The views of a scene show one set of named points, each view turned or mirrored, shifted and resized as a whole, with a little noise and some points left out.
In the rows, 100 means zero.

Scene 1
View 1
J411: 87	99	72	105	96	92	98	123	96	101	101	108	89	94	104	97	107	99	104	117	92	93	85	112	110	107	93	102	94	109	94	86	93	103	129	117	102	104	116	87	94	92	82	112	84	86	102	91	102	103	82	94	93	83	86	97	97	102	97	96	110	120	101	96	106	96	87
J484: 84	95	74	100	100	94	97	129	99	106	107	109	88	93	97	101	105	97	96	111	92	90	86	111	105	110	92	104	99	103	92	92	95	105	129	120	98	104	114	98	92	93	86	116	88	88	102	90	100	104	75	92	93	93	82	98	99	97	100	94	104	120	104	100	105	96	89
J284: 78	99	88	90	109	88	87	137	112	105	108	116	87	95	99	107	101	91	85	110	89	87	90	104	101	105	90	108	102	94	84	89	92	106	133	118	99	103	121	106	101	87	87	117	88	87	104	83	115	116	78	93	88	109	80	93	93	86	106	93	100	112	108	102	111	99	97
J680: 86	98	93	82	116	83	83	142	108	98	117	121	84	87	90	107	102	101	92	114	95	85	99	104	107	103	86	106	104	83	80	90	93	111	125	117	93	98	118	109	109	88	93	121	92	91	101	75	115	125	79	88	87	117	85	87	93	89	108	99	93	104	103	102	109	98	103
J276: 107	108	74	72	98	87	98	125	70	101	106	103	101	84	103	107	115	102	116	121	101	111	94	101	107	113	92	102	81	91	111	94	88	111	127	103	97	110	109	94	106	102	99	107	102	100	98	102	101	98	106	88	97	102	100	114	90	100	103	93	103	93	86	92	110	87	117
J435: 96	88	75	92	101	93	95	127	95	101	113	113	80	87	86	104	105	112	106	114	94	88	97	113	110	114	84	101	99	99	87	96	95	113	125	124	86	95	115	97	91	92	85	124	87	96	101	84	101	105	76	92	98	97	80	88	99	103	100	101	99	117	101	95	100	102	91
J936: 95	84	67	100	97	100	108	121	91	105	113	104	91	90	91	98	113	109	102	111	88	95	90	114	104	122	94	103	101	99	101	100	96	111	127	126	89	106	110	100	87	99	82	119	86	90	102	96	92	91	79	90	100	93	89	96	106	103	102	95	104	120	105	97	100	104	88
J372: 101	90	66	100	95	94	109	118	81	99	110	103	95	88	96	96	117	110	112	120	93	102	91	113	111	118	95	100	94	99	105	96	95	110	122	121	91	108	108	90	94	100	84	114	89	88	99	98	92	92	89	89	100	87	99	98	103	109	100	96	107	115	98	93	101	102	93
J163: 92	103	77	106	97	87	95	131	97	99	108	109	86	80	84	99	108	104	109	119	107	92	96	107	113	105	97	100	102	99	74	87	94	103	115	127	81	103	111	99	92	85	90	116	98	91	98	88	89	115	73	89	94	89	92	94	98	120	95	104	99	116	94	98	101	96	95
J457: 110	95	76	65	106	93	88	132	70	98	115	121	73	82	83	110	97	121	122	113	107	84	106	114	117	111	68	96	84	95	98	106	93	125	127	106	99	82	110	94	104	106	103	127	91	115	95	81	106	108	84	94	101	103	77	98	94	90	103	98	96	104	82	91	101	84	100
J556: 104	97	61	100	87	96	113	115	74	103	105	95	101	86	97	98	120	108	119	120	97	110	90	110	109	120	100	99	90	104	106	96	93	106	121	119	88	112	104	89	88	100	87	110	95	92	98	108	84	87	92	88	103	82	101	108	101	118	96	95	108	113	92	91	101	96	98
J318: 97	94	74	90	100	92	99	124	85	100	108	109	90	90	99	100	110	105	108	118	94	96	90	111	110	112	89	102	90	99	101	93	94	111	128	113	100	104	113	91	101	98	87	115	88	91	100	92	102	101	88	92	95	93	90	98	98	96	101	94	105	111	98	95	104	95	94
J130: 94	88	74	88	98	95	99	125	100	105	107	104	89	94	99	109	111	102	98	111	82	99	91	105	99	123	89	107	98	99	99	93	90	109	136	122	88	104	120	95	88	91	77	116	83	91	105	96	105	97	86	91	98	101	80	92	97	96	103	94	102	115	110	94	106	108	97
J921: 99	90	63	95	96	98	108	116	74	101	109	107	90	93	101	96	112	112	112	117	92	95	87	120	112	115	89	100	86	105	115	100	97	113	129	111	106	102	107	87	98	111	88	116	84	92	100	95	95	89	87	94	100	84	92	104	104	97	100	92	110	117	96	94	102	92	86
J906: 98	107	76	78	96	88	101	124	85	105	102	96	107	90	111	110	117	91	105	119	91	118	90	95	98	117	99	106	88	94	110	89	86	104	133	108	92	118	114	95	99	94	89	103	100	94	101	109	104	97	108	88	96	105	99	113	89	100	102	90	104	95	96	93	113	96	119
J167: 96	99	69	78	97	96	100	119	78	105	98	105	92	101	119	107	109	98	107	116	84	102	81	109	107	115	82	103	76	109	122	95	90	112	143	98	116	103	117	82	101	106	87	108	82	93	103	100	114	91	103	97	96	92	82	108	92	80	101	87	113	108	98	89	110	89	97
J370: 102	94	72	74	101	95	99	123	79	102	107	108	89	94	106	107	110	106	108	114	86	100	91	109	106	119	83	103	84	99	116	99	91	116	137	106	104	99	114	89	100	105	88	115	85	98	102	96	110	93	97	94	98	102	84	102	94	85	105	89	105	106	97	90	107	95	100
J668: 87	102	80	92	101	89	91	132	97	102	103	112	87	89	97	104	103	97	102	114	98	91	91	106	107	106	89	102	95	100	87	88	92	105	129	115	97	102	116	97	97	90	90	114	92	93	101	88	105	111	81	93	93	96	83	99	93	98	99	97	103	111	98	97	107	93	98
J877: 102	104	77	93	92	88	94	132	90	101	107	102	89	76	82	108	109	104	116	117	107	102	101	100	106	113	93	99	100	97	78	90	88	104	120	126	71	105	112	98	86	83	92	115	104	102	98	97	89	110	83	87	100	97	90	102	93	123	96	104	95	107	91	94	102	98	112
J825: 94	87	65	100	97	97	113	114	86	102	108	100	102	98	109	97	120	103	102	118	78	106	85	113	104	123	100	107	94	100	116	94	95	108	131	118	99	114	111	90	94	104	78	110	82	80	103	103	98	85	93	90	96	90	99	101	103	98	103	89	112	116	107	94	106	104	91
J627: 96	96	84	80	112	83	85	130	92	94	110	121	80	92	102	105	104	106	107	121	91	87	95	112	115	106	77	103	87	96	96	89	92	115	133	108	107	94	120	88	113	97	90	119	81	92	100	76	120	114	90	94	90	104	84	88	90	84	102	98	103	106	98	93	109	96	96
J506: 81	104	77	77	99	99	101	131	94	116	102	103	101	99	110	111	105	83	84	103	86	103	81	98	90	115	96	110	91	98	113	99	89	103	142	105	108	114	115	108	96	100	93	106	96	95	104	105	111	95	93	91	93	106	82	120	96	77	109	80	105	105	102	104	113	85	106
View 2
J284: 104	96	85	83	119	116	112	117	114	101	85	96	126	120	83	92	83	91	103	109	122	88	101	92	126	98	122	110	98	92	111	105	107	113	111	114	104	89	75	84	134	86	139	106	98	84	74	77	102	94	90	92	110	113	65	112	95	94	121	113	80	100	154	84	128	81	88
J825: 125	120	91	100	74	102	134	129	101	95	97	93	93	101	93	112	106	54	100	90	112	82	111	119	98	111	104	123	124	60	94	92	128	108	67	95	114	82	71	87	123	82	125	82	87	90	75	102	86	84	79	64	128	76	99	133	84	97	67	93	138	75	143	85	125	104	62
J130: 117	111	95	93	93	112	124	117	113	105	99	91	102	109	81	95	98	73	106	97	108	87	106	109	109	107	109	111	113	77	106	96	126	114	102	102	103	80	74	82	111	89	126	90	103	86	69	77	99	90	88	81	111	98	77	122	91	88	99	98	108	94	146	90	131	93	77
J921: 132	119	88	93	62	91	147	118	98	85	102	103	73	99	92	116	95	74	114	95	135	88	113	101	94	116	102	114	137	58	97	87	131	93	68	82	129	92	78	96	128	73	105	106	82	81	97	103	66	76	77	78	122	87	98	121	76	105	65	92	120	83	126	93	99	88	62
J936: 128	123	110	97	83	97	135	126	113	95	93	93	100	99	83	103	100	70	100	100	118	97	100	112	102	111	111	97	126	58	106	95	140	110	94	102	110	87	73	89	121	73	121	88	102	81	87	78	76	98	86	65	117	86	96	129	88	105	95	79	115	86	134	88	106	104	60
J627: 110	93	68	69	77	113	126	105	97	101	93	107	95	125	75	97	96	98	108	95	133	74	107	84	113	113	112	122	114	101	104	100	112	92	99	92	107	101	90	88	135	83	118	120	91	63	87	93	95	79	86	90	100	115	66	80	75	96	101	123	87	95	134	98	104	75	78
J556: 135	130	126	112	68	94	159	130	97	75	83	84	85	110	80	102	118	47	92	84	116	105	99	108	85	121	93	111	125	67	89	77	133	94	72	74	133	61	55	92	116	85	106	79	99	78	107	108	77	83	85	61	125	77	108	127	94	102	76	82	120	101	125	94	109	107	63
J167: 125	107	71	95	76	101	131	103	94	91	119	104	67	102	93	110	100	87	118	81	125	81	123	93	99	112	91	133	122	78	94	78	114	98	67	75	138	80	79	91	115	94	110	115	81	97	71	113	98	68	82	106	118	103	80	117	84	79	56	111	118	92	138	97	133	67	84
J877: 124	117	140	104	91	109	150	123	107	80	67	79	107	127	58	81	115	62	82	91	111	111	84	97	100	118	101	96	108	95	100	81	127	97	115	83	119	59	54	87	114	94	108	85	125	61	112	84	93	94	98	68	106	102	88	104	104	99	126	87	79	124	124	97	108	104	76
J318: 123	109	93	90	79	103	136	117	99	89	88	98	95	113	83	103	98	76	101	95	127	90	103	97	102	113	107	115	118	80	100	90	120	97	85	88	120	87	74	89	129	81	116	103	94	76	95	99	85	85	84	77	117	97	85	109	86	98	91	101	101	96	135	91	107	90	71
J163: 114	112	125	97	97	108	151	130	114	79	62	83	122	129	70	87	95	54	95	109	127	105	87	97	110	111	113	100	110	86	104	95	120	96	110	100	109	73	53	90	136	80	115	90	105	59	123	83	74	88	87	69	113	95	83	112	97	113	130	94	76	115	129	86	92	103	73
J435: 118	111	106	87	85	105	137	115	115	96	87	95	100	111	72	95	93	83	107	103	124	94	95	99	109	112	116	95	124	76	110	100	136	103	118	101	104	90	74	88	124	76	114	101	108	66	98	68	78	94	89	77	102	102	79	105	84	106	119	87	87	100	125	93	95	94	70
J370: 128	108	83	88	73	102	128	105	93	99	108	103	73	103	83	105	107	98	103	79	123	85	111	98	96	114	97	118	120	81	98	83	124	99	82	80	128	87	86	90	114	88	116	110	99	85	72	102	100	85	88	87	108	106	84	102	84	85	75	102	110	91	136	102	121	80	74
J372: 128	122	104	99	65	98	149	127	98	89	86	89	90	111	80	105	112	55	96	88	116	89	103	111	94	118	101	114	130	68	94	88	133	96	81	87	116	78	69	88	122	79	112	83	98	73	98	99	77	84	83	60	122	80	100	119	82	103	80	88	120	88	128	91	103	108	58
J411: 113	110	96	101	92	107	142	123	111	87	87	91	105	117	86	101	86	52	119	110	128	86	109	98	111	108	111	117	119	73	104	97	117	98	89	99	110	75	60	89	130	84	112	97	82	80	101	91	75	72	77	90	119	90	78	129	88	102	96	104	100	97	136	83	110	87	79
View 3
J825: 102	84	67	98	102	116	95	101	80	115	91	102	107	111	92	126	97	80	110	103	137	55	104	123	121	93	118	120	100	116	104	107	90	84	111	105	122	120	107	105	84	101	108	107	98	101	98	78	101	98	98	113	93	97	130	115	92	68	139	120	122	64	106	99	94	114	114
J130: 109	77	81	92	96	127	118	95	76	96	85	118	104	111	105	127	92	95	112	99	119	84	98	114	120	101	117	104	104	119	99	102	98	99	105	92	127	104	114	96	85	103	101	100	97	108	100	94	103	115	103	104	96	104	109	98	103	76	137	114	105	85	109	81	107	118	94
J906: 116	108	78	106	85	102	99	83	90	93	107	109	99	107	110	144	102	59	110	86	113	86	83	108	117	114	135	126	80	110	93	112	84	64	124	99	107	113	107	90	91	77	114	137	98	103	88	76	102	102	125	90	85	85	122	92	95	73	139	118	97	98	113	78	80	108	93
J457: 120	115	107	72	101	134	98	97	80	75	103	91	153	135	91	110	128	120	119	104	92	138	101	91	102	104	121	111	99	94	92	103	64	114	91	84	122	98	89	132	99	125	111	114	73	117	112	112	109	103	96	68	86	86	102	96	104	94	135	136	69	73	106	60	109	91	90
J506: 87	92	62	113	92	128	114	111	66	80	130	115	111	108	97	124	106	82	130	104	106	90	68	113	125	119	141	118	81	124	108	105	98	84	126	103	118	101	110	75	86	92	82	132	89	87	81	86	98	97	131	88	90	89	128	104	108	77	147	115	103	84	98	78	92	115	78
J668: 96	101	82	97	111	122	101	106	80	76	92	105	116	123	113	130	103	93	112	107	95	98	98	95	116	114	115	105	104	112	107	104	93	117	107	87	119	110	114	89	81	109	102	112	88	103	109	102	112	111	109	81	91	104	102	89	104	91	135	110	97	82	106	90	98	118	93
J370: 120	96	84	90	96	131	98	91	75	96	107	109	125	108	97	124	119	97	118	101	111	93	92	114	107	101	128	119	95	108	93	101	80	86	107	100	119	101	105	111	95	109	103	117	81	108	94	92	94	98	106	91	85	83	121	111	101	78	141	131	97	75	106	80	94	103	95
J680: 94	100	89	104	109	122	131	101	74	80	80	108	104	144	114	129	87	116	109	105	89	119	103	89	113	128	121	93	112	116	103	99	87	132	110	79	103	100	101	87	86	126	103	117	85	83	107	108	94	125	83	80	91	111	89	77	124	95	154	111	72	97	98	75	91	123	73
J284: 88	88	77	104	109	128	126	109	67	78	90	117	101	127	114	130	91	108	115	110	92	100	95	97	119	123	120	96	111	124	108	98	101	125	111	86	113	100	115	77	83	116	91	113	85	88	102	104	96	121	98	87	92	110	97	88	118	92	149	107	92	91	99	89	95	127	78
J276: 117	125	86	98	95	104	85	89	93	88	110	90	121	123	101	135	117	70	112	92	106	102	88	99	109	112	132	127	81	101	94	116	70	73	116	97	105	117	96	109	92	92	122	138	88	105	100	84	107	96	118	79	81	80	120	94	92	82	137	127	86	85	113	78	82	97	98
J435: 101	92	93	83	108	126	111	105	83	88	77	102	119	130	101	118	94	109	109	103	109	102	112	100	117	100	106	100	111	110	102	104	87	123	94	82	131	108	104	108	82	116	110	92	93	110	115	106	116	115	93	92	99	110	100	90	101	85	133	114	94	75	109	79	113	112	99
J921: 104	99	79	85	109	125	81	109	81	102	99	92	135	118	86	114	119	93	116	111	122	74	103	116	113	90	110	121	104	108	104	108	80	97	101	101	129	117	102	119	87	115	109	106	84	110	107	90	110	89	99	97	91	92	125	119	88	78	133	128	112	52	106	97	102	103	117
J877: 103	113	99	87	101	100	101	99	106	74	76	94	111	135	113	133	89	76	100	88	106	111	107	87	124	108	109	108	95	105	103	118	82	110	102	76	126	123	102	101	75	87	124	107	106	118	120	98	138	116	113	84	98	112	100	68	92	88	120	103	87	93	121	72	108	111	102
J484: 85	89	75	95	111	126	108	116	79	85	91	105	114	124	103	120	96	96	114	109	107	85	102	104	123	106	111	103	107	120	111	106	96	118	104	90	128	112	112	90	77	113	97	102	92	101	109	100	115	109	103	94	96	111	109	97	102	86	136	107	105	73	104	93	107	122	100
J627: 119	101	88	91	111	131	101	92	69	89	88	108	121	123	111	130	115	115	113	112	90	101	104	99	97	113	119	104	113	104	95	93	80	113	99	91	103	100	112	104	98	134	105	117	71	97	107	108	83	111	86	80	80	92	96	102	113	94	147	129	85	81	100	95	87	113	89
J936: 93	85	83	89	102	121	111	108	84	102	84	99	115	125	89	113	90	94	110	100	131	81	107	114	128	93	109	109	105	116	107	109	90	105	102	93	136	117	99	109	78	106	110	94	101	106	107	92	118	107	94	105	100	110	118	100	93	73	135	115	110	67	107	81	113	112	110
J372: 108	97	84	89	105	111	86	98	94	108	82	92	115	121	95	126	102	80	105	99	130	70	112	113	117	91	108	118	101	109	101	113	83	92	102	97	125	125	100	116	83	103	121	104	98	111	110	86	114	99	98	104	94	99	121	107	86	74	131	122	110	65	113	94	99	108	120
J167: 120	96	69	93	98	136	79	95	67	90	126	114	130	91	100	129	135	85	125	111	102	78	80	118	103	102	131	126	90	108	95	98	86	75	110	108	117	101	119	99	96	106	94	126	74	110	88	92	92	89	123	88	81	73	125	124	96	81	138	134	110	70	101	99	88	105	96
J318: 104	100	81	92	109	120	95	103	81	93	93	98	120	123	99	124	108	94	110	108	110	86	104	106	114	103	114	113	103	110	102	106	82	103	105	95	118	115	106	104	87	112	108	111	88	103	106	95	107	102	99	91	91	96	114	104	99	82	138	120	99	71	106	93	97	111	103
J556: 103	110	83	87	102	102	77	103	101	99	91	84	121	121	92	127	104	63	105	96	130	72	104	107	123	89	109	124	90	106	102	120	79	84	106	96	129	132	101	115	79	88	124	108	105	119	111	81	132	95	114	101	96	97	127	101	77	73	123	115	113	66	118	91	102	103	124
J411: 96	94	74	92	118	124	88	110	80	88	87	106	115	116	109	128	105	88	110	115	103	71	104	104	116	101	105	107	111	112	110	103	97	113	103	91	124	117	121	91	79	112	102	103	89	106	112	98	114	105	108	94	94	106	108	103	96	89	130	110	114	67	105	108	102	121	108
View 4
J435: 98	79	98	87	95	93	106	118	116	103	124	102	93	84	92	87	129	130	82	123	111	104	101	85	96	111	99	70	114	116	110	86	79	99	98	108	118	104	112	113	98	115	100	98	93	104	99	99	108	103	112	97	98	110	108	75	114	99	102	87	97	91	94	98	90	77	126
J936: 102	80	105	76	99	81	103	111	100	99	115	106	97	88	87	92	140	118	99	118	101	111	107	91	90	101	101	75	117	109	110	85	83	99	110	96	129	103	108	104	89	123	96	111	82	98	89	79	103	107	101	98	101	116	96	76	117	103	101	92	100	87	91	76	92	86	124
J130: 100	77	105	80	98	99	114	115	100	95	113	105	98	92	96	82	136	113	100	113	103	108	116	86	88	103	102	80	122	108	110	100	81	92	103	107	121	99	109	111	102	129	89	107	92	107	89	92	101	99	111	105	92	125	101	80	117	90	110	100	113	100	84	94	97	96	118
J668: 103	78	89	89	101	107	107	113	110	95	128	92	95	85	91	80	119	111	94	119	105	93	112	75	104	106	99	87	119	103	113	103	93	95	97	117	112	106	113	118	94	119	101	91	101	106	104	99	110	109	111	90	97	116	98	91	107	93	97	90	109	93	92	101	103	79	123
J163: 97	75	99	88	111	96	86	123	113	95	136	100	86	79	89	80	122	114	90	148	115	105	100	76	104	120	105	79	97	101	104	88	81	92	97	106	110	115	103	126	85	112	104	85	88	103	105	97	114	112	105	83	99	102	99	93	103	108	92	89	104	85	107	90	94	64	126
J506: 109	77	81	77	98	119	120	102	84	84	107	94	105	99	87	78	124	97	116	93	81	94	133	70	96	76	91	114	140	101	121	128	110	112	111	123	119	88	109	105	95	127	92	122	91	104	105	79	105	103	104	96	100	137	87	99	105	82	99	93	124	95	79	95	115	91	114
J370: 112	78	80	87	85	102	122	102	107	100	117	89	101	88	90	93	137	104	96	89	103	94	120	87	91	83	104	79	132	97	115	88	111	110	99	120	124	101	103	100	110	117	92	120	94	111	97	97	106	105	107	104	112	136	99	73	104	89	101	99	109	99	82	92	101	100	129
J411: 104	84	97	83	103	94	107	110	106	97	126	89	95	83	91	88	123	106	104	116	102	93	109	89	108	110	103	82	118	94	110	92	92	83	100	105	118	113	118	109	83	132	102	84	100	99	92	90	104	115	107	91	101	119	86	89	112	102	97	90	110	94	90	86	108	91	123
J276: 115	70	68	89	96	110	104	106	104	93	128	85	95	85	86	89	136	80	98	108	108	97	127	73	85	80	114	89	117	78	110	88	128	121	96	132	117	106	80	114	108	101	92	126	85	116	110	100	115	109	100	93	122	133	97	88	87	94	92	106	119	91	95	86	103	85	130
J457: 110	78	65	104	72	106	113	106	132	113	133	84	94	86	89	94	122	130	61	101	115	89	99	81	98	91	95	64	126	112	121	77	106	131	88	130	116	100	103	107	118	92	104	122	96	111	115	111	118	102	113	95	124	119	119	66	102	96	84	84	86	89	92	112	88	66	140
J921: 111	84	87	82	90	81	112	100	109	104	121	84	100	83	84	104	136	107	100	100	101	93	107	98	98	91	106	73	124	95	114	71	108	102	105	103	134	111	111	94	90	120	99	110	89	98	92	81	106	116	97	93	120	127	87	72	110	107	93	90	99	87	88	73	101	96	135
J906: 111	68	84	82	103	114	106	109	90	84	118	93	93	91	91	80	140	74	112	111	102	104	135	72	81	82	114	100	118	76	106	102	117	106	101	127	116	103	81	118	103	116	85	123	86	117	101	94	109	105	100	97	109	137	92	94	91	88	104	114	133	97	90	84	106	95	118
J284: 100	73	96	80	105	113	115	119	108	95	120	108	101	85	90	72	118	117	98	110	101	93	118	70	106	101	98	94	126	121	114	125	81	90	107	120	106	94	122	122	90	116	101	84	107	108	106	103	103	106	118	100	77	112	106	96	110	81	105	85	105	100	89	110	103	86	115
J627: 110	76	78	89	92	107	123	111	127	110	127	92	102	78	91	89	124	113	84	92	115	80	114	83	106	97	109	72	130	111	114	96	103	96	95	131	111	104	116	113	103	105	103	88	112	114	104	120	107	112	119	105	96	119	110	77	101	85	102	88	97	104	90	109	100	97	132
J318: 110	78	88	83	98	96	109	109	112	101	123	93	97	83	86	92	131	106	97	107	105	95	113	85	98	97	107	78	120	99	111	88	102	99	102	113	122	109	107	106	94	114	100	101	94	106	98	95	108	113	104	97	107	121	94	81	104	98	97	91	102	93	91	86	101	89	129
J484: 100	81	100	79	104	97	106	113	105	95	121	99	99	87	89	84	123	117	101	117	99	98	109	83	106	105	98	87	123	110	112	102	84	92	107	106	119	105	120	110	86	124	101	93	95	99	97	87	106	110	108	92	93	114	94	89	115	96	98	85	103	91	90	92	100	83	120
J680: 101	67	86	83	104	116	109	125	122	102	125	114	101	79	88	74	118	122	84	114	110	95	115	64	102	99	103	86	121	130	112	122	82	101	106	132	99	94	111	129	97	93	106	84	105	113	116	119	107	106	120	102	76	102	122	91	102	79	104	82	94	97	97	116	93	78	120
J372: 108	79	98	78	101	80	102	110	105	99	122	95	95	82	85	98	145	98	101	115	110	107	111	93	88	99	117	69	111	88	105	70	100	95	105	100	129	114	96	103	91	118	94	108	82	103	89	84	105	113	97	96	112	123	90	73	106	108	100	102	106	89	92	67	96	95	130
J825: 111	78	100	69	104	81	110	106	95	96	111	100	103	83	83	96	148	92	118	102	98	104	121	93	88	90	114	82	121	93	107	85	101	90	114	101	132	107	103	98	86	127	91	108	85	99	84	78	98	113	98	103	102	128	84	77	108	99	107	102	110	92	85	63	104	109	123

Which points are out of place in each view (at most two, in the order of its rows)? Write none if all are in place.
view 1 -> J372
view 2 -> J130, J921
view 3 -> J906, J167
view 4 -> none
